Points, in no order, along strands that fork and pass close to each other.
Points whose rows are less than 102 apart are linked; no others are. Some points are linked to none.
J287: 25 -4 5 -11 29 -22 4 2 -12 -23 -45 -3 19 16 27 5 17 -23 -63 18 27 -12 55 35 29 26 16 -43 -19 27
J491: -12 -20 16 43 27 -13 -18 -3 -10 -18 -8 -5 14 21 -12 -43 17 -15 -18 -1 31 -11 46 29 2 -4 7 2 -11 30
J646: 32 -23 -7 59 11 -3 -21 -2 41 14 -29 29 28 23 -34 -20 11 -71 -35 18 10 -15 36 42 22 23 17 7 -30 3
J967: -36 30 -26 -64 0 7 -13 -11 8 27 -4 39 64 -17 45 -5 14 23 9 15 -37 17 -16 -16 6 -19 -17 -13 9 5
J849: -28 -2 10 -66 19 -25 -28 16 25 25 13 10 28 -24 26 -5 -19 37 14 -26 -14 3 -9 -40 -28 -15 -36 -11 -39 -27
J927: 9 1 -24 41 23 -4 -1 -30 -19 6 -9 -5 -1 -3 -32 -52 34 -46 -56 2 41 -43 18 76 -2 29 23 1 -11 5
J941: -14 -23 4 -39 -29 40 -48 -14 -2 35 -10 26 -4 -10 30 25 1 40 37 -30 -52 1 5 -48 -31 -28 4 -21 17 -18
J592: -21 -27 11 7 16 -17 -26 23 -22 -24 -21 -18 29 13 9 8 18 6 1 20 5 12 68 -12 12 -3 22 -30 2 18
J299: 4 5 18 14 14 11 59 9 -13 -32 -26 -29 -62 23 -8 9 19 -13 -38 0 50 -3 14 47 26 36 2 12 3 37
J905: 37 -24 18 44 22 -23 -36 14 51 -2 -34 34 32 28 -22 -12 -8 -47 -19 26 27 -7 48 22 44 -13 14 28 -40 8
J911: -28 7 8 -71 5 26 -36 35 15 -18 16 27 -6 -16 34 12 -25 20 48 -15 -42 5 -18 -15 0 -14 -26 13 -33 -52
J870: 26 -14 -7 20 -52 -18 3 -11 -4 23 27 -6 6 -21 -26 28 -29 -28 2 -56 -4 14 -44 -33 -34 1 11 5 13 -12
J84: 1 -10 24 -12 -31 12 5 -1 45 14 19 3 0 -41 39 18 -15 4 20 -6 -35 64 0 -34 44 -8 7 -29 27 -24
J732: 6 0 -14 17 -37 20 34 -1 9 -10 -8 -18 -39 -17 -14 50 4 -18 -1 -14 -11 32 -36 -10 26 14 15 16 34 0
J14: -19 -19 21 64 -19 11 14 -32 -3 -29 -17 10 -9 10 5 -5 37 -20 -32 -27 25 -10 47 5 13 8 9 34 28 61
J30: -18 14 5 -43 2 74 8 1 5 25 5 13 -14 -7 35 -2 18 26 24 69 -23 2 -43 3 -3 0 -8 -2 8 36
J699: 13 -11 44 11 4 -10 30 26 17 -42 -24 -19 -7 -2 16 34 5 -12 -29 33 20 33 78 -10 62 13 16 -1 -16 16
J725: 16 -10 17 -15 31 -31 -1 -5 29 5 -14 20 14 15 8 -9 -29 -24 -11 39 8 -26 16 5 13 -9 -10 -1 -36 -21
J667: 10 -1 -27 -35 16 -1 -13 -17 11 54 -11 -8 37 -29 -1 21 -14 -9 19 46 -48 -5 -35 -15 -15 -5 7 -27 -1 -9
J238: -4 8 2 -63 28 -21 9 27 32 8 19 -12 11 -10 23 1 -33 12 14 -29 10 -6 -22 -13 -31 3 -15 -20 -41 -27
J389: 11 -2 -13 -16 -14 53 -4 -13 -3 3 2 -2 -23 2 -6 45 -20 -25 17 67 -36 -51 -49 -2 11 -9 -8 0 10 -12
J544: -2 -30 21 3 -22 20 -10 1 -17 -19 -2 -28 -14 2 20 35 22 37 9 -12 -9 47 43 -36 4 -6 26 -21 35 1
J291: -22 5 -33 36 -18 33 -14 -51 -28 -28 -7 14 -13 35 3 0 35 15 -22 -17 -3 -37 16 6 -16 -1 8 15 53 37
J612: 14 28 -10 10 1 14 6 -52 -3 16 3 24 -18 40 6 -31 22 -16 -49 18 14 -66 -4 28 1 0 11 5 18 16
J443: 11 4 -1 6 -8 20 65 -13 35 51 20 -20 -8 -11 -14 6 -4 -26 -6 21 20 1 -51 25 -11 29 11 -4 3 16
J787: 11 -15 57 13 -3 -10 12 27 38 -10 -5 -24 -16 -13 6 27 -28 -17 -2 17 12 55 52 -26 68 -5 29 -16 -8 -20
J543: 4 -5 21 -53 35 -8 -8 0 -6 -20 -27 -5 -12 18 40 19 -4 32 10 12 -24 -12 43 -21 -4 -19 -6 -25 -24 -9
J53: -16 -2 11 37 -8 9 19 20 -42 -48 -4 -33 -59 2 -42 -5 8 1 8 -18 50 17 8 27 -8 21 -6 42 -5 -2
J361: 15 -4 -25 38 4 9 41 -28 11 13 -4 -1 -16 11 -36 -26 14 -50 -49 1 49 -39 -27 62 16 38 30 4 -11 -3
J359: 51 11 -1 18 23 -51 -36 -47 -8 65 -3 7 21 21 5 -8 -13 -27 -22 -17 4 -50 13 15 -21 -16 6 -13 4 -2
J915: 3 7 -17 -17 30 28 0 1 -27 37 10 -20 -4 -6 -7 -13 10 15 41 45 -10 -8 -27 14 -54 9 -13 -32 -9 -6
J726: 27 -23 5 21 -25 -33 2 24 3 -20 -6 -9 -13 -4 -34 58 -35 -41 4 -43 0 15 -12 -17 25 20 14 3 -9 -34
J729: -9 -28 3 3 7 -11 -6 40 -28 -28 12 -32 -4 -21 -29 8 -5 -4 55 8 -23 50 11 -6 6 11 15 -32 -3 -24
J230: -8 28 -17 -41 -28 38 -49 17 -7 23 34 40 12 -36 10 15 -32 -2 27 -14 -62 -34 -58 -16 -28 -26 -44 3 -20 -25
J428: 12 -22 17 28 -21 22 12 -25 -12 -17 -26 -25 -26 19 2 33 8 0 13 -7 -17 11 39 -12 -4 -2 30 -4 25 28
J165: 9 -8 -13 2 6 2 42 7 4 -28 -22 -24 -14 3 -23 26 18 -29 -29 -3 37 16 -5 34 27 34 17 -4 -7 8
J410: -3 -3 24 -32 -29 -8 -13 3 38 6 15 27 17 1 42 16 -14 34 12 -42 -8 15 5 -48 4 -33 7 -13 2 -19
J715: 12 5 -8 2 -46 6 3 8 33 11 33 24 -8 -2 -8 20 -37 -46 -3 -5 -15 -14 -63 9 12 -15 -12 25 18 -9
J58: 27 9 13 22 -12 22 59 -22 36 3 1 -8 -47 23 -19 16 -13 -44 -30 -10 41 -30 -38 26 38 19 4 28 17 6
J43: -8 -3 -10 4 -11 14 -1 5 -7 23 14 -1 21 -1 -10 -19 16 8 25 1 -8 12 -18 -17 -30 -8 11 2 16 33
J907: 0 42 -65 -8 7 -46 -21 -19 -21 21 12 2 31 7 -5 -32 16 -3 -24 -4 -2 -25 -27 8 -32 5 -12 -16 6 -26
J510: 29 10 -13 -32 36 -46 -9 -14 14 11 -39 21 21 16 13 5 -8 -33 -23 42 -29 -39 10 14 4 -2 -1 -15 -39 -14
J608: -13 -16 10 22 13 19 11 31 6 -28 3 -10 -12 -7 -15 -4 13 -23 22 52 -5 33 27 10 27 20 18 0 1 16
J984: -23 1 1 0 -5 -26 16 4 46 -24 -7 22 58 13 33 -16 15 2 -45 -10 16 12 24 -20 39 -3 -1 -1 3 25
J898: -22 -8 -12 14 -33 4 -10 2 -38 -20 12 -4 8 18 -18 -3 18 49 -4 -87 22 8 8 -11 -49 8 -6 -1 31 15
J432: 4 -7 -8 20 -21 -15 -7 -7 0 -20 -10 16 9 40 -1 14 -7 -9 -30 -22 -5 -23 9 0 13 -7 13 3 22 4
J682: -16 -4 8 -1 33 -13 -23 16 -21 -37 -29 1 55 10 11 -24 15 27 -12 56 10 13 74 -6 13 -1 0 -24 -20 32
J550: 10 -20 10 -22 24 -9 -7 15 -24 -40 -24 -19 -31 41 8 16 -6 8 12 8 -20 -32 37 0 -8 -9 3 -17 -9 -24
J755: 0 13 -38 -19 -34 9 -21 23 -26 -1 30 11 0 -5 -13 23 -39 1 -2 -39 -25 -35 -69 -7 -42 13 -31 -10 5 -43
J864: -12 0 50 -16 13 20 -17 -2 33 -7 -10 33 -4 14 51 -13 -3 41 12 18 -19 -3 22 -44 16 -43 -17 16 5 21
J314: 9 13 26 22 -6 -18 62 15 12 -1 -10 -56 -47 -22 -10 15 -1 -14 1 -25 41 66 -2 -5 42 22 -1 36 -8 6
J203: -3 11 19 -27 35 -47 -43 -23 0 -2 -38 18 25 18 31 6 -14 28 -3 17 -25 -26 47 -28 6 -27 -7 -1 -7 3
J965: 2 -4 -25 29 -6 18 14 5 -53 -21 0 -31 -42 -6 -40 14 3 -1 5 -25 24 -2 -17 21 -21 19 -1 10 14 -6
J474: -8 4 -2 -34 -33 38 -35 15 0 32 21 22 25 -68 22 11 -13 -2 58 -7 -51 33 -40 -13 1 -8 3 -16 13 -32
J8: 10 29 3 -22 54 -65 -49 -22 -19 33 -35 13 40 -4 14 -16 10 35 -10 21 -27 -23 45 -9 -5 -30 -28 -7 -24 3
J156: -11 -7 -24 -10 6 -12 -49 8 -30 32 11 10 28 -29 1 -1 -12 28 38 3 -50 12 -12 -27 -49 -19 4 -17 -13 -24
J624: 9 -21 67 10 7 -11 22 22 42 8 8 -23 -5 -15 11 10 -18 8 12 0 19 30 38 -27 40 -29 -3 13 -3 -6
J363: -26 -5 -10 -33 36 -6 -11 22 5 -5 -17 8 45 -28 17 -26 -1 29 21 63 -34 31 3 1 12 -1 -1 -20 -22 -4
J831: -21 2 -27 55 -49 13 -17 -2 -20 -27 25 30 -2 2 -33 -21 -12 -14 2 -29 -6 -12 -17 4 -28 -8 -9 52 22 12
J879: -7 -16 17 32 -16 28 -12 -35 -22 -6 -9 7 -2 20 13 1 24 25 3 -5 -21 -7 36 -24 -16 -17 16 13 35 43
J662: -18 -24 10 47 -27 9 32 -25 3 1 2 -8 -5 -4 -16 5 27 -6 -13 -51 17 23 17 -14 -19 1 9 33 25 52
J87: -39 -8 -15 19 -6 -4 50 21 34 0 16 -6 33 -35 -10 -9 12 2 4 2 20 81 -7 13 29 27 10 12 10 19
J842: 8 6 3 -53 34 2 16 -8 22 12 -6 2 -5 18 27 -15 -13 28 -6 -19 18 -26 -12 0 -25 1 -18 -37 -25 3
J95: -18 4 -33 -16 7 -35 -42 4 -29 2 -7 2 55 -3 14 -4 11 44 17 -12 -42 13 15 -29 -16 -12 13 -21 13 -12
J814: 7 9 -5 0 -39 47 9 -19 19 9 22 12 -12 13 -12 11 -26 -34 7 31 -17 -42 -58 0 -2 -13 0 25 12 -8
J293: 33 6 -7 15 32 -60 -29 -32 17 55 -6 8 57 5 -8 -6 -3 -16 -10 0 -4 -20 15 3 -20 -15 -1 -11 -22 12
J168: -24 16 26 -48 -46 45 -20 48 23 -1 48 29 -11 -43 42 -7 -5 52 25 -66 -4 50 -27 -37 30 -27 -29 -5 10 -49
J816: 29 -19 14 10 -24 24 -30 -2 -21 1 23 -8 -33 -9 -16 36 -26 4 39 2 -39 -29 -20 -32 -40 -17 2 1 12 -8
J777: -12 14 -38 -60 -22 51 12 -23 -15 33 -7 -16 -18 6 5 29 14 11 -8 -11 3 -43 -63 17 -35 19 -18 -38 8 -24
J632: 10 -3 -25 29 -23 30 -21 -18 -50 15 12 -10 -13 10 -30 10 -12 19 25 6 -22 -38 -27 -4 -59 -4 3 -5 13 -5
J868: 5 33 -3 0 -7 43 1 -53 -1 28 4 29 -24 31 20 -23 10 10 -15 43 -2 -58 -33 3 -6 -21 -8 23 26 32
J317: -30 30 -3 -65 21 16 -1 12 44 7 -4 39 36 -6 45 -3 5 26 -4 21 -11 5 -14 -12 24 -10 -36 0 -18 10
J577: 6 5 34 14 3 -12 -20 -13 17 -1 12 38 4 20 21 -32 -10 9 13 10 -6 -6 28 -17 7 -47 1 38 1 19
J603: -15 -5 48 -1 18 -14 7 27 20 6 42 -18 -6 -2 6 -30 -32 24 30 -24 31 13 1 -27 -21 -32 -24 12 -18 -12
J39: 4 -7 -17 49 27 -33 -19 -26 -51 18 13 -15 1 -12 -22 -49 31 -28 -47 -39 37 -23 19 69 -31 16 35 -17 -7 -2
J96: 9 -6 1 54 -8 -22 36 24 -19 -31 -24 -60 -57 -15 -38 33 13 -36 -1 -38 36 63 1 19 30 27 0 62 -12 -1
J520: 28 -7 62 -12 15 12 31 10 33 9 10 -35 -23 -5 17 12 1 22 25 -21 24 24 19 -20 7 -8 11 -24 -16 20
J55: 28 69 -58 -6 20 -34 -18 -47 -35 39 33 20 0 13 -12 -27 25 3 -36 17 4 -66 -21 30 -16 5 -9 -13 11 -41
J640: 6 -4 13 -16 -35 56 -29 -6 -16 21 6 9 -31 8 12 29 -9 33 37 -19 -30 -17 -13 -31 -35 -30 -8 2 21 11
J929: -6 -12 -8 69 -1 -8 -2 -4 3 -15 16 29 -21 10 -26 -61 10 -36 -19 -25 49 -24 -1 48 -2 6 2 57 -24 13
J101: -9 9 -27 63 -14 32 -23 -56 -40 -2 4 18 -16 17 -34 -23 27 -10 -12 12 -7 -44 16 26 -27 -1 20 22 21 35
J942: 3 4 -31 35 4 -25 -18 -27 -54 12 3 -27 4 6 -38 -18 28 -11 -23 -21 11 -15 10 43 -49 16 21 -29 2 -13
J392: 8 13 51 -4 1 15 38 42 28 19 19 -53 -49 -37 17 12 -2 16 38 -14 1 67 5 -22 19 5 0 -18 2 -5
J766: -1 -15 -1 16 -6 6 6 -27 -36 2 8 -32 5 19 0 -18 26 32 -1 -54 27 6 19 -3 -50 6 16 -17 24 35
J819: 20 -7 -1 36 11 -18 -29 -46 -18 16 -1 -12 14 24 -2 3 22 11 -17 -58 7 -24 37 4 -42 -12 22 -17 22 30
J775: -13 17 -24 34 3 -21 -12 -13 0 -18 18 31 -4 40 -13 -60 7 -17 -30 -9 33 -41 -2 29 17 -1 0 39 -1 -12
J311: 2 14 34 -2 10 21 53 12 7 -55 -14 -11 -49 34 19 2 -11 1 -21 8 43 -3 14 8 41 16 -16 11 -3 27
J278: 20 34 4 -48 43 6 -15 -44 -17 43 -33 15 -17 26 18 -6 -1 34 -19 22 -20 -71 -10 1 -30 -14 -29 -16 -11 -5
J785: -4 21 -51 -1 4 -69 -47 -13 -22 15 -4 0 49 5 -2 -6 18 8 -4 -22 -21 -16 0 -15 -34 5 -4 -27 7 -28
J200: -24 -11 -8 0 -16 15 35 9 15 5 27 -7 15 -14 -3 -4 20 -2 5 -8 12 44 -25 3 3 16 -4 8 19 21
J966: -25 -12 7 61 -39 19 4 3 -12 -18 28 5 -9 -19 -30 -18 7 12 24 -37 9 15 2 -17 -23 0 -1 44 26 17
J319: -40 0 -11 -5 -30 -9 -9 44 -15 -35 13 7 28 -15 2 -10 -15 12 16 -30 -1 26 -19 -20 5 0 -9 11 12 -16
J478: 9 18 -33 -34 40 -35 -12 -32 -12 48 -48 -1 31 -4 1 8 -2 -3 3 53 -43 -32 -6 1 -12 -2 -6 -18 -13 -8
J23: 9 -4 -17 -9 -26 7 -5 -7 22 47 14 10 30 -45 7 17 -17 -21 29 12 -47 31 -41 -28 -19 -16 5 -14 18 -13
J264: 5 30 -31 -24 18 6 -5 -13 -22 -26 -1 2 -30 31 8 -3 -12 4 -12 6 10 -57 -17 26 -4 8 -10 -8 11 -38
J275: 0 -18 25 -27 21 -22 1 31 27 -26 -10 5 2 5 0 10 -27 -19 27 39 -18 15 15 -6 21 -5 10 -1 -22 -36
J242: 13 27 -11 -5 57 -40 -40 -18 -51 17 -12 8 3 19 -8 -38 3 36 11 35 -14 -37 40 11 -25 -23 -29 -8 -21 -5
J561: -26 -21 13 18 -5 -38 35 38 48 -7 9 -13 44 -36 -6 -3 -16 -12 -8 -16 31 71 17 -6 38 20 11 -1 -12 -15
J193: -17 -11 -34 14 20 -31 -51 -1 -41 -15 -22 -11 46 11 -2 5 15 20 7 18 -34 8 55 -6 -17 -1 21 -20 7 6
J580: 2 -20 2 24 -50 -8 -33 1 -10 12 20 22 9 -27 -2 27 -23 -7 12 -53 -42 17 -19 -52 -22 -19 18 -4 34 -11
J889: 25 -11 26 27 -25 -21 21 27 24 -15 -5 -24 -18 -13 -18 41 -11 -32 3 -14 -5 57 20 -12 55 7 22 -2 3 -31
J873: -4 -13 23 -22 -35 25 -17 24 30 17 46 21 -1 -70 23 15 -22 -8 39 -14 -46 62 -39 -12 37 -4 -6 -11 21 -45
J396: 10 -10 -11 28 -11 6 -6 -15 24 24 -22 24 21 4 -21 -9 6 -36 10 48 -30 -10 2 -2 13 -13 23 23 10 23
J440: 32 -8 -7 26 -39 -25 -4 5 28 22 32 31 20 -17 -25 8 -43 -41 -2 -23 -11 -5 -51 -23 -18 -7 -13 21 1 -15
J668: 0 7 -14 1 -25 30 11 -3 -35 -20 28 -14 -41 12 -18 -3 -18 15 -1 -40 27 -30 -59 19 -34 14 -19 8 19 -15
J364: -14 0 -1 -41 -20 25 -37 34 -7 -15 31 28 0 -49 7 18 -21 -1 47 17 -66 -1 -42 -2 -3 -13 -24 7 -1 -41
J13: 48 21 -1 -16 20 -28 -28 -47 -3 50 -9 15 -15 28 8 -1 -16 12 -2 -13 -14 -58 1 -5 -35 -24 -10 -6 -3 -17
J604: 14 -12 -32 10 -12 -4 49 15 4 -14 -31 -31 -28 -1 -52 35 -4 -63 -24 -6 38 10 -23 44 41 43 4 16 -18 -15
J511: 10 -6 23 -12 -1 55 16 -2 35 39 7 1 -16 -17 17 -1 7 -1 35 56 -26 26 -8 -13 6 -2 9 -7 15 32
J793: -14 6 47 10 -5 5 26 49 20 2 35 -36 -12 -54 9 -15 -15 36 29 -11 18 79 0 -16 26 -7 -14 -5 -8 -16
J289: -18 -1 18 -1 42 -31 -4 27 3 -19 -17 11 44 -7 6 -37 -10 15 -9 56 38 0 43 -7 10 -26 -20 6 -32 16
J368: -15 -9 6 -4 -56 0 -11 18 3 -46 0 7 -9 -6 16 46 -12 14 -2 -62 -2 44 -9 -42 39 -6 13 15 40 -17
J938: -3 25 -17 -13 10 -36 12 -6 16 -14 16 18 28 36 -2 -37 4 -11 -26 -1 32 -28 -17 26 1 6 2 6 -14 3
J133: -25 13 16 -66 -24 43 -30 47 2 -21 36 19 -30 -36 27 21 3 23 44 -44 -11 34 -39 1 15 -1 -28 -1 -11 -37
J313: 17 48 -26 -23 9 25 6 -47 -18 0 8 11 -32 42 12 -15 12 22 -51 -1 12 -79 -19 27 -7 3 3 -7 10 -27
J589: -27 18 -5 -22 -43 16 12 29 11 -66 10 8 -34 -13 23 44 -10 20 -3 -44 -2 49 -19 -24 66 6 -11 44 38 -18
J252: -22 13 -32 -77 -7 51 14 3 2 -2 -20 -8 -22 12 29 30 11 24 5 -8 -25 -10 -37 -2 -4 16 -12 -36 6 -10
J636: 38 -23 43 22 37 -34 -3 18 35 -5 -12 1 7 25 -14 -18 -27 -32 -1 27 28 -10 44 20 26 -11 2 -1 -44 0
J341: -11 7 36 -7 -9 10 14 45 3 -47 30 -10 -69 10 -2 13 -17 28 40 8 0 10 14 -14 32 -21 -15 28 -3 -5
J24: 13 5 -10 -38 42 8 21 -5 -17 1 -37 -7 17 0 12 -14 22 -9 -12 69 -7 -10 10 23 -10 26 -5 -36 -22 21
J136: -7 -29 -48 45 -4 -8 -3 1 -18 -3 -24 -19 33 -5 -32 18 35 -42 -3 12 -13 14 24 16 4 39 32 -21 2 10
J108: -8 28 3 -18 -9 59 26 -21 15 30 9 14 -12 14 24 -11 7 -2 -4 35 4 -11 -57 11 -14 4 -17 0 17 47
J657: 2 -13 17 -16 -38 -21 0 3 34 -16 -5 1 21 -4 35 33 -16 17 -24 -53 -5 29 8 -44 49 -15 21 3 31 -8
J349: 36 31 -10 -6 60 -13 -12 -14 -38 -11 9 10 -17 24 -3 -59 0 -1 -32 48 33 -60 17 55 -7 1 1 -8 -25 -21
J52: 20 5 -18 -7 52 -14 4 2 -15 -11 -30 15 28 4 -3 -28 25 -34 -49 57 26 -16 38 47 6 35 8 -37 -26 21
J457: -3 12 -13 -11 -41 34 -6 24 -39 -12 39 13 -22 -16 -16 10 -22 11 -2 -47 4 -18 -81 -6 -41 1 -40 12 14 -11
J63: -9 12 40 -66 30 9 -1 -6 36 16 -34 44 23 1 65 -10 -8 30 -9 30 -10 -8 12 -31 19 -23 -27 1 -26 22
J518: -19 -10 -29 17 0 3 4 -14 -15 -22 -34 -10 40 10 -10 5 44 -21 -27 31 -16 5 23 5 11 30 29 -13 18 37
J638: -11 -4 6 -41 12 9 -53 -9 -18 41 -11 11 0 -13 11 8 3 56 43 -18 -47 3 22 -50 -37 -35 -3 -17 -10 -16
J384: -33 -29 18 64 -35 -11 13 19 -12 -26 17 -32 -18 -30 -41 -11 6 18 16 -46 30 71 16 -30 -3 6 -4 54 9 13
J430: -12 -10 -58 37 -27 -21 -2 -19 -46 7 13 -12 26 -3 -55 -8 23 -25 -12 -24 12 -13 -16 20 -57 31 17 -13 3 -5
J560: -1 12 7 15 -17 23 80 -23 27 37 5 -28 -46 -4 -16 17 17 -32 -16 -4 35 13 -38 26 20 37 6 24 20 30
J982: -15 -20 22 -13 9 5 -20 41 -10 -28 15 -11 -12 -25 10 7 -17 17 46 24 -30 29 27 -23 25 -9 -1 -9 -7 -31
J708: -7 -21 -46 43 -18 -17 12 -12 -12 22 -10 -26 36 -12 -48 19 13 -48 -9 -10 -14 2 -24 12 -26 28 29 -18 15 -6
J855: -3 0 -1 -25 52 0 -2 8 -8 17 -7 -11 23 -18 3 -19 -1 16 48 73 -25 16 -12 -1 -27 -3 -13 -14 -36 -4
J182: 23 6 -6 -14 25 -1 -13 -5 -29 -37 -7 -12 -41 41 -8 4 -12 5 4 18 -5 -54 -4 38 -20 5 5 -14 -32 -39
J514: 38 -12 18 1 38 -10 7 -31 -7 -14 -15 4 -5 22 21 -5 7 -12 -60 -26 41 -36 40 41 1 9 20 -27 3 29
J334: 7 -10 -5 25 25 9 24 -21 -22 27 -8 -22 1 -4 -25 -23 24 -26 -13 42 26 -6 0 38 -20 34 12 -23 3 33
J426: -10 2 -27 -9 13 24 15 -20 -12 3 -19 -14 29 10 -3 -13 51 -9 -14 67 0 -3 4 18 -24 35 14 -29 4 42
J409: 20 -8 41 -12 18 -6 32 16 4 -38 -38 -25 -1 8 19 2 17 -1 -43 19 33 10 63 18 34 24 12 -21 -12 58
J219: 21 -17 27 4 22 -20 -6 -34 -9 0 -13 -9 2 45 26 9 8 19 -39 -49 28 -25 57 13 -24 -6 6 -16 16 34
J367: 24 -2 28 -20 15 33 20 -12 18 11 -15 -3 -21 7 25 28 3 -6 13 56 -28 -19 2 -17 12 5 0 -14 2 31
J102: -26 -7 -20 -25 -4 8 -19 8 12 8 -7 28 54 -38 21 -3 -2 15 30 34 -54 36 0 -21 26 -18 2 -8 1 -9
J852: -19 11 -9 3 -24 -6 72 28 50 -33 -1 -15 -12 -1 7 16 -5 -14 -26 -23 44 43 -23 7 63 18 -16 34 14 7
J823: -1 -18 11 16 -27 -34 -39 2 5 10 7 29 25 0 5 10 -38 -8 3 -18 -40 -1 8 -45 -4 -27 24 11 5 -29
J697: -19 22 -21 -48 17 19 -45 -9 -27 37 -26 21 22 -5 37 -22 33 63 23 0 -29 7 14 -25 -38 -29 -23 -14 -2 3
J630: 19 -14 -45 16 -13 -10 28 -27 3 2 -24 -18 -12 -1 -43 8 14 -65 -43 -27 47 -28 -29 58 8 47 21 -1 -10 -30
J951: 3 -16 3 14 20 -34 -2 -7 20 28 -6 -1 39 -2 1 -9 8 -2 12 4 -7 10 7 -6 -19 -3 14 -22 -7 16
J871: -5 -24 10 54 -16 -19 16 15 24 -10 17 10 -10 -1 -40 -14 -10 -41 -1 -27 41 8 -2 20 5 1 -5 41 -9 7
J987: 29 20 -8 16 40 -27 -31 -31 -52 -2 0 6 -13 33 6 -36 13 12 -25 16 12 -44 30 38 -11 -17 9 -10 -15 0
J593: 0 40 -4 -59 52 13 -17 -20 -24 28 -36 28 2 23 26 -20 11 59 0 16 -32 -29 11 -23 -27 -15 -37 -19 -20 6
J585: -10 14 1 -17 14 -10 25 -8 1 -5 12 6 3 25 21 -43 3 36 -22 -11 33 -27 -4 21 -15 8 -7 -16 -11 6
J436: 7 14 -24 45 -16 23 -27 -58 -46 22 6 -9 -18 29 -33 -9 16 20 1 14 -7 -50 -14 14 -61 -9 7 -3 29 11
J736: -27 19 -9 -25 -22 -4 34 43 32 -33 23 3 -3 -1 -5 4 -30 -12 2 -8 30 34 -37 16 39 3 -26 36 0 -5
J356: -4 40 -32 -42 -7 11 -35 10 -32 25 33 24 -7 0 0 0 -18 17 0 -16 -41 -56 -56 3 -52 -14 -54 1 -22 -49
J586: -16 -3 14 69 -5 1 36 23 -38 -47 -34 -52 -64 -9 -37 8 34 -2 -1 -25 43 35 19 22 25 34 -4 59 -14 19
J761: 1 -8 -6 -51 -4 40 8 -9 6 -1 -19 -3 -17 18 17 36 -6 4 8 37 -44 -30 -30 -12 9 3 -3 -21 5 -7
J46: -16 -13 30 18 40 -9 16 21 27 3 20 8 25 -6 0 -52 -5 4 24 72 27 27 14 -2 8 -2 -15 22 -34 27
J635: 18 10 18 36 -14 -11 67 24 39 -25 -8 -11 -35 -12 -9 24 -13 -35 -32 -34 53 36 -11 11 56 10 -14 49 -3 14
J71: 12 -6 -13 13 7 15 37 -33 -3 49 5 -32 2 -21 -23 -12 20 -9 12 14 25 -10 -36 27 -43 22 18 -19 10 22
J382: 11 -30 -16 20 -18 -26 -12 32 -22 -36 -4 -17 -4 -6 -46 28 -21 -27 27 -6 -14 13 3 -3 2 13 23 2 1 -40
J403: 0 -1 45 -7 -2 13 28 31 4 -62 -5 -20 -69 31 9 22 -4 17 -3 -7 0 8 33 -21 37 -6 -5 10 3 4
J29: 12 -10 11 36 -11 -41 -45 -6 22 0 10 32 46 10 2 -12 -23 5 12 5 -12 -7 24 -36 6 -51 12 30 7 4
J523: -28 -19 15 27 -16 -11 12 43 -7 -20 38 -29 0 -53 -28 -14 -4 17 33 -24 27 74 10 -32 28 -6 2 10 0 -12
J240: -4 -28 8 53 -9 -37 26 17 50 10 7 -4 15 -22 -43 -1 -10 -35 -8 -9 36 46 10 11 34 10 18 36 -12 -1
J69: -25 -3 27 -57 -6 14 -26 27 32 20 23 12 12 -30 43 -5 -12 40 18 -62 -9 38 -11 -41 -5 -22 -22 -2 -2 -32
J835: -15 3 -2 -17 11 1 35 59 44 -46 10 6 -11 11 1 -14 -23 -15 8 47 26 21 -16 26 46 6 -27 26 -22 -16

Follow the links from the first point to the second, and from the first to the third. Name the last point that the two ways share.
J898 / J165 / J58 -> J426
J543 / J777 / J63 -> J761
J518 / J646 / J23 -> J725
J942 / J662 / J766 -> J287
J287 / J410 / J457 -> J364
J58 / J219 / J384 -> J287
J240 / J101 / J193 -> J638
J873 / J736 / J278 -> J364
J657 / J871 / J52 -> J69

A fork is a point with three links. Follow the links from the first point to the second and name the forks in between, in order.
J898 / J430 -> J287 J426
J53 / J911 -> J364
J341 / J409 -> J426 J287
J938 / J409 -> J69 J364 J474 J725 J787

A fork is a point with three links, a tip a point with one. Leave the first point through the second and follow the links. Name the first fork or tip that comes.
J363 / J102 -> J761
J518 / J136 -> J341
J871 / J240 -> J638
J165 / J604 -> J426
J108 / J868 -> J349
J835 / J736 -> J364
J593 / J278 -> J69
J364 / J230 -> J835
